The views of a scene show one set of named points, each view turned or mirrored, and shifted as a whole, with a little noise and some points left out.
In the rows, zero is written as 128.

Scene 1
View 1
ravu: [ 81 145  89 146  78 119 122  98 141 174 116  72 119  85 115 111 127  91
 109 114   4 134 177 158  74 173  98 130 149 127  84 167 139 124 117 131
  68  93 102  82  81 112 162 142 172 144 140  94  92 143 130 174]
pes: [122 129 126 153 106 147 125 125 140 142 146 111 135  99 108 120  93 113
  97 137  98 140 128 120 126 128 115 156 137 120 103 149 114 137 131 117
  75 121 102 111 144 141 122 163 156 121 137 109 138 119 122 140]
ridaf: [ 90 112 105 212 166 214 171 201 113  65 154 156 147 102 101  66  71 185
  76 174 139 176 106 123 145  93 138 131  98  61 132 153 111 252 172  80
 141 125  66 154 213  91  83 156  95 156  97 149 161 143 122 181]
kole: [102 130 116 165 128 165 136 154 131 122 135 121 135 100 108  98  92 140
  92 148 104 152 134 131 126 122 123 142 124 101 121 148 119 177 140 110
 104 114 100 119 155 116 113 147 138 142 119 117 135 143 118 161]
zor: [120 149 148 108 107 125 115 151 134 173 100 116 139 120 133 133  88 111
 118 125 132 129 169 126 124 124 135 171 128 132 150 123 142 122  94 137
 114 114 134 117 105 126 112 133 161 141 142  69 118 153 110 115]
mibo: [114 166 153  75  82  96  95 146 133 211  67  96 139 123 145 155  99  89
 135 105 125 108 196 135 117 137 139 175 132 152 163 113 158  85  67 158
 112 113 158 114  64 122 119 121 178 147 151  40  99 172 106 100]
zopid: [ 62 144 107 159 135 175 151 222 101 117  81 137 147 112 132  78  90 161
 104 149 127 157 178 143 117 109 152 130  88  80 178 133 153 233 120 118
 176 100 108 150 139  50  95 112 106 186 101  98 115 199 119 169]
dap: [108 132 136 150 134 170 134 184 122 124 119 139 144 113 122 105  72 145
 101 147 152 153 139 120 136 102 142 154 108  98 152 132 133 185 127 116
 133 120 110 138 158 110  95 141 128 150 122 105 142 152 111 141]
zafu: [121 132 133 151 118 155 129 143 136 139 139 126 134 107 107 116  86 128
  97 140 124 146 132 119 134 123 127 158 131 114 120 142 118 150 131 118
  90 124 104 118 149 140 112 158 148 130 132 109 139 130 116 138]
kasuz: [ 95 120 107 186 140 184 152 171 124 100 144 133 141 101 105  80  86 159
  89 156 110 163 120 131 129 109 131 135 112  83 124 153 118 213 155  98
 122 117  83 134 180 108 102 154 119 146 106 131 142 141 125 169]
geb: [139 130 143 145 106 139 116 110 152 149 158 113 131 100 102 133  86 105
 103 137 116 138 114 116 137 129 112 169 153 127  95 147 104 115 127 123
  59 128 108 110 151 171 125 173 169 108 147 105 146 103 114 127]
puti: [ 96 144 108 141  85 123 115 118 138 167 113  89 131  93 119 114 115 101
 111 122  49 131 166 147  94 156 112 139 140 127 102 154 134 131 117 129
  80 102 107  94  95 117 146 148 162 143 137  93 104 141 123 162]
per: [ 89 137 116 162 136 172 147 183 120 118 117 132 141 112 117  93  85 149
 100 148 127 153 151 128 129 112 137 148 109  92 148 138 135 201 136 111
 136 113 106 141 154  95  99 139 121 156 115 109 133 161 117 156]
pezaz: [119 125 132 166 150 182 145 195 124 105 137 152 145 119 112 100  63 160
  89 161 176 163 116 107 156  89 148 161 103  89 153 131 115 197 141 106
 132 130  99 150 188 123  84 150 122 144 112 119 157 142 111 136]
fovav: [ 98 139 124 152 132 166 137 179 119 134 114 126 143 112 120 104  85 144
 103 141 134 148 152 129 133 111 142 152 107  95 155 135 132 185 126 117
 134 116 111 134 145  99  98 134 128 156 115 101 129 162 116 147]
rogaf: [137 131 137 139  96 136 115 102 147 157 155 105 136 100 106 135  96  97
 103 132 104 136 118 121 129 136 111 167 152 134  90 144 111 105 130 125
  55 129 107 100 136 168 130 170 172 109 146 102 141 108 113 133]
Begik: [ 64 159  99 124  91 121 123 156 118 177  64  85 138  95 137 110 119 112
 122 111  49 129 208 162  83 155 129 132 119 118 147 138 167 155  97 144
 124  84 126 107  68  67 134 110 152 182 125  72  79 190 124 167]
rume: [154 134 154 121  96 123 106 106 155 173 146 108 136 110 109 147  83  89
 108 132 128 127 122 109 139 131 114 185 149 149 107 137 115  81 113 130
  58 134 124 105 135 181 124 167 176 103 153  92 144 106 106 105]
Pelav: [ 80 155 120 126 111 142 128 185 120 161  74 112 138 112 138 109 101 129
 120 127 110 137 192 144 106 123 142 146 109 110 166 134 159 172  99 135
 141 103 130 127  97  81 111 117 143 176 121  77  98 186 120 148]
memi: [126 141 155 132 130 156 127 180 129 140 115 144 145 126 125 125  70 138
 105 146 181 143 141 108 147  97 149 174 114 107 164 122 131 160 115 122
 132 129 124 141 149 129  90 147 137 141 131  87 146 155 102 112]
View 2
per: [147 119  94 140 113 119  64 102 118 156 108  62 152 170 127 107 140 104
  98 137 140 106 174 107 148 123 117 116 155 147 150 113  91 149 132 149
 106 125 121 172 183 137 127  97 110 149 122 175 163 125 107 146]
ridaf: [156 128  51 166 113 121  46  94 120 150 101   9 206 183 116 106 169  62
  58 171 130 108 170  67 192 141 115 115 195 154 188 114 106 126 141 192
  55 143 124 209 218 114 145 130  77 164 107 194 171 118  73 158]
Begik: [133  87 130 117  95 126  96 128 110 184 107 114  94 132 178 115  96 147
 139  84 183  52 195 147  80  85 110  95 118 155  98  97  54 195 125 104
 185  87  88 110 134 154 101  40 179 121 163 153 164 115 165 151]
rume: [134 129 156 147 171 123  86  79 163 140 162 131  88 120  77 131  96 132
 151 103 112 162 119 176 100 165 128 141 111 135  63 121 150 130  82  65
  81 115 168 150 135 135 124 129 130 108 108 128 163 125 111 105]
kasuz: [150 115  72 159 120 121  59  96 133 154 119  42 170 159 122 118 140  78
  85 145 132 101 164  97 155 134 116 115 176 153 146 104 110 135 123 160
  66 133 122 186 195 116 141 120 103 144 123 174 173 101  90 150]
zafu: [143 126 116 149 140 121  73  87 143 148 135  88 131 145 102 124 123 109
 118 121 127 131 146 139 131 147 119 127 142 141 113 116 124 137 107 118
  81 124 142 162 168 133 131 120 119 131 112 154 170 117 105 125]
Pelav: [141 110 120 117 101 124  84 113 106 166 101  96 118 157 156 101 122 139
 121 115 164  94 186 126 116 107 121 112 131 145 126 108  62 181 134 122
 169 105 104 137 157 152 109  61 150 142 133 164 155 140 139 146]
ravu: [132  75 118 162 127 132  83 119 158 192 151 103 101  93 155 150  81 100
 138  71 164  45 163 171  69 111 100  88 130 165  51  92 119 158 100  85
 100  88 101 123 129 129 126  87 167  88 184 133 187  45 141 141]
kole: [145 116  94 154 128 122  67  95 139 158 129  68 144 142 120 121 129  96
 104 122 138 105 165 125 136 135 117 114 154 157 124 109 116 142 115 135
  75 122 130 167 178 126 132 112 119 136 129 168 172 108 109 138]
geb: [139 128 129 156 165 122  79  81 165 146 161 112 109 124  85 138 108 111
 133 111 114 147 125 168 113 165 122 131 128 142  76 117 153 122  81  89
  60 124 161 156 147 128 131 137 121 111 117 143 172 106 102 112]
rogaf: [138 116 134 159 163 122  85  85 166 152 165 116 104 115  90 140  96 114
 137 101 120 137 127 176 102 159 119 126 126 147  62 111 151 123  86  81
  63 115 156 151 140 129 132 130 131 103 127 131 174  96 108 112]
mibo: [125 114 166 104 123 122  98 111 117 158 119 150  65 136 140 111  85 168
 158  83 161 118 165 171  79 114 124 120  94 135  84 114  73 179 108  71
 185  94 122 106 124 165  95  55 169 121 130 142 152 148 160 121]
pes: [143 114 115 157 145 122  72  90 157 154 147  98 119 129 109 134 112 105
 122 113 127 121 142 148 120 145 117 119 140 149  88 110 133 129  98 106
  68 117 142 156 155 126 129 122 128 118 130 150 176  99 107 125]
dap: [145 131 105 138 122 121  66  95 117 146 115  71 144 177 113 103 136 115
 103 146 132 133 162 108 153 138 124 128 149 140 144 116  94 148 125 139
 108 129 136 169 182 133 124  98 112 152 104 172 162 147 104 138]
zopid: [143 116  83 122  83 121  68 116  91 160  80  55 161 188 162  87 149 118
  83 144 161  81 204  84 152 101 117 109 156 152 179 107  44 179 154 171
 153 122  94 165 194 139 112  69 122 166 122 191 156 144 124 162]
zor: [137 128 147 120 135 122  87  97 127 148 128 124  93 150 117 113 107 150
 137 112 143 137 154 154 108 134 128 129 115 135 105 116  96 161 111  95
 143 110 137 132 152 151 109  86 144 129 111 148 155 148 131 119]
View 3
Pelav: [176 108 146 114 117 124  96 118 104 106 134 145 145 143 103 164 135 126
  90 119  93 119 127 145 133 147 114 103 110 153 174 148 101 187 146 125
 126 106  95 138  86 102 140  97  86 167  95 128 169 119  94 121]
zor: [157 103 161 103 147 122  75 151 131 111 118 141 155 122 105 154  96 117
  92 113 120 136 124 128 130 153 117  92 119 134 133 139 104 168 120 113
 119 138 136 131 134 120 113 115 102 172 115  80 152 136 103 147]
fovav: [155  76 143 109 121  87  96 135 119 107 161 137 137 168  97 154 111 122
 134 100  93 102 112 145 138 128 103  95 127 144 133 132 118 173 152 127
 137 108 106 155 105 100 116 114  98 143 125 152 132 145  95 123]
mibo: [173 134 168 108 139 162  71 143 128 107  92 140 171  99 108 164 119 114
  49 140 122 157 137 124 130 179 128 100 102 141 170 152  82 185 111 103
 109 138 134 114 112 128 136  94  98 197  84  61 184 113 104 148]
geb: [132 110 158 100 135  95  83 186 144 138 119  99 134 123 133 146  65 109
 146 109 133 164 104 148 142 129 133  64 164 130  62 119 136 116 119 111
 128 145 167 118 170 147  85 122 122 130 158  93 105 145 137 152]
pes: [145 119 149 107 121  96  93 169 130 135 134 107 132 132 133 152  81 114
 144 113 121 150 108 159 137 125 134  75 155 142  89 118 136 129 134 115
 133 133 143 127 147 134 101 110 116 129 144 116 109 135 131 133]
zopid: [172  63 129 112 103  84 107 100  94  96 175 153 127 192  92 164 142 132
 127  97  66  75 120 155 138 123  89 117 109 166 175 142 115 195 179 138
 136  81  63 175  67  76 142 114  81 144 105 194 152 131  78  98]
rume: [136 113 172  96 155 113  61 194 155 133 109 108 151 101 127 141  64 110
 117 115 143 169 106 132 134 147 133  67 154 124  71 122 123 129  99 108
 126 162 180 112 175 150  86 119 121 150 151  59 113 150 134 165]
puti: [162 161 142 117  98 129 107 152 114 143 109  98 137 114 150 169 113 116
 117 144 111 170 119 171 136 141 153  75 142 145 129 132 131 140 140 102
 119 118 131 107 119 136 125  80 109 144 112 108 147 103 140 122]
kole: [145  95 138 105 105  81 103 146 122 127 157 119 121 162 120 153 101 122
 159 102  95 119 105 163 144 114 116  80 152 153 110 121 137 145 155 126
 139 109 116 148 122 118 110 112 105 123 142 157 118 133 115 117]
memi: [145  49 161  99 156  89  73 148 135  94 151 149 150 159  84 140  91 120
 122  82 115 103 109 120 137 136  87  98 122 135 114 139 108 170 127 132
 135 129 127 159 135 104 107 137  95 157 138 119 128 163  88 148]
Begik: [185 154 141 117  93 149 105 116  97 115 117 125 147 129 130 174 146 122
  80 144  93 150 131 167 137 156 143  97 112 157 193 146 108 181 149 106
 114 103  91 120  75 112 146  74  89 167  82 115 182  94 119 107]
kasuz: [142  73 129 108 100  57 111 142 118 125 179 120 114 187 119 155 101 123
 180  89  87 100 101 169 143  97 109  86 153 153 104 120 143 142 173 132
 144 100 101 167 110 101 104 119 102 102 145 190 107 145 112 107]
ridaf: [133  34 118 102 100  26 118 138 110 114 211 131 100 221 104 148  99 130
 208  68  74  61  94 176 145  76  87  92 156 160  96 110 156 144 191 154
 156  89  90 193 107  87 104 136  98  92 162 233  89 160  94  97]
zafu: [139  95 149 104 125  86  90 164 130 125 145 118 131 143 123 149  88 116
 146 100 114 133 105 151 136 123 115  83 146 140  96 119 132 140 138 118
 135 127 138 138 140 123 104 117 112 131 144 126 110 144 115 136]
dap: [147  60 151 104 131  75  89 139 126 105 164 140 130 172  93 148 101 123
 141  86  97  97 109 140 138 122  96  95 133 144 113 129 121 165 151 134
 140 109 112 164 119  98 110 125  98 138 137 157 125 156  94 125]
pezaz: [133  25 145  96 139  51  91 146 126 100 180 143 124 189  85 134  86 124
 161  69  93  77 101 138 142 108  79  98 139 141  93 125 131 161 157 142
 147 114 111 176 128  93 101 149  99 127 153 176 106 171  87 131]
per: [154  75 136 106 113  78 103 133 118 109 165 133 125 174 101 153 112 127
 148  93  90  98 110 155 139 118 105  95 133 152 128 127 125 165 161 128
 136 103 100 165 103  98 117 114  98 128 130 168 124 142  98 113]
rogaf: [136 131 158 101 135  99  80 190 145 143 114 102 138 110 142 150  65 108
 136 112 137 171 100 152 136 134 141  65 165 131  69 120 134 116 119 105
 124 152 168 114 167 148  88 114 118 131 148  87 110 137 140 149]
View 4
kasuz: [183 158 126 112 114  85 159 122 113  79 142 160 167 121  92 103 191  96
 146 142 181  69 102 142 123 114 149 109 190 138 174 109 126  98 125 112
 138 179 136 126  98 116 169  89 146 147 124  88 133  81 134 107]
fovav: [166 151 118 119 135 107 132 114 144  85 124 132 160 108 100  98 151 108
 137 127 168 102  95 124 128 132 160 116 171 133 150 121 132 105 142 131
 139 165 124 144 103 132 164 105 125 115 133 105 139 102 140 116]
mibo: [135 116 112 142 184 161  69  95 205 104  91  92 123  90 121 115  85 142
 135  98 137 153  84  74 132 176 177 174 120 120 108 133 153 118 163 176
 113 137 112 180 157 164 145 162  75  59 144 136 143 155 141 131]
puti: [178 115 133 134 155 129  78 102 154 100 121 146 107 117 110 136 137 155
 156 123 147 105 109  97 116 152 147 209 139 119 133 100 155 122 112 143
  86 142 150 138 189 163 128 180 128  90 130 104 144 126 142 117]
pes: [182 122 141 104 143 121 113 117 147 109 115 149 115 138 106 129 164 172
 151 130 136  84 117  95 124 155 142 156 166 131 140  91 130 101  95 119
 101 159 156 142 154 124 119 121 110 114 125 121 134 101 113  97]
Pelav: [149 146 102 140 154 125 106  98 160  81 116 111 157  87 110 101 122  96
 135 113 175 131  82 118 123 138 176 148 144 123 141 138 150 121 167 165
 134 148 111 148 131 157 179 141 121  90 140 102 147 134 157 133]
rogaf: [186 105 149  96 153 134  99 118 164 125 106 151  95 151 110 138 155 203
 150 125 113  79 131  79 134 170 138 163 160 129 129  78 128  93  82 115
  89 155 164 144 165 130  96 128  90 103 130 132 128 106  91  85]
kole: [181 138 129 111 129 103 134 114 129  95 133 159 139 129  99 116 171 126
 148 137 158  80 111 123 123 129 143 137 178 129 151 100 129 107 114 118
 121 167 145 127 126 131 147 117 130 129 129 100 137  99 128 102]
memi: [159 144 118 110 144 121 135 125 169  97 109 118 162 119 107  91 145 130
 130 117 146 103  99 102 144 155 161  85 176 138 139 124 112  94 148 126
 146 166 122 157  83 108 151  75  80 108 137 132 130 109 106 105]
dap: [174 150 120 106 132 107 143 119 143  90 123 134 165 118 102 101 158 111
 141 129 162  92  97 124 133 135 157  99 179 136 149 122 125  96 141 129
 142 172 129 143  92 117 162  89 113 121 134 108 136 101 124 109]
ravu: [181 109 135 135 160 129  62  94 150  99 123 159  90 124 113 148 135 162
 161 125 151 101 112 101 103 148 146 244 129 115 132  92 169 131  96 147
  66 134 156 133 223 180 126 217 145  95 130  89 154 128 153 117]
zopid: [157 169  99 139 120  91 142 102 121  57 139 132 191  81  96  83 151  43
 137 129 206 112  72 156 120 101 173 111 175 137 165 144 145 119 178 146
 158 166 105 136  88 139 209 111 153 125 138  77 151 115 172 135]
Begik: [150 132 108 156 159 129  77  87 158  79 120 120 138  82 110 118 109  99
 140 110 173 142  75 116 108 136 172 202 129 119 135 132 168 136 159 171
 104 135 119 149 175 181 175 194 139  79 142  89 159 146 180 142]
geb: [188 108 149  93 153 129 110 125 164 124 108 147 106 151 109 129 158 199
 153 124 115  73 130  81 132 169 138 151 165 131 133  81 122  92  83 111
  97 158 160 144 148 121  94 115  92 107 126 130 129 101  87  84]
per: [173 151 120 116 125 101 143 114 130  83 132 144 162 114  97 100 166  97
 141 134 172  91  94 131 125 121 156 115 178 137 158 118 132 106 140 126
 133 167 127 137 105 127 173 104 134 127 129  96 141  98 141 115]
zor: [153 123 120 118 167 139 101 108 182 107 100 109 133 106 115 107 114 149
 138 110 139 127  94  86 138 165 167 142 146 131 125 122 134 107 143 149
 120 152 126 165 128 138 139 120  78  84 139 131 141 132 121 117]
pezaz: [184 157 122 100 117  94 164 127 129  88 126 139 172 129  93  91 179 115
 139 137 159  73 105 129 136 129 151  70 198 143 161 114 110  90 136 111
 155 182 126 140  69  95 161  55 111 138 129 112 128  83 109  96]
rume: [176 101 145  92 167 145  98 121 189 132  93 130 101 148 114 131 137 217
 149 119  99  92 120  59 142 186 143 147 149 129 120  89 123  91  96 120
  98 156 155 163 149 126  90 112  57  87 131 153 128 110  78  88]

Which points are out of place in each view (at most two, in the order of its rows)? Write none if all are in place.
view 1 | mibo
view 2 | Begik
view 3 | none
view 4 | kasuz
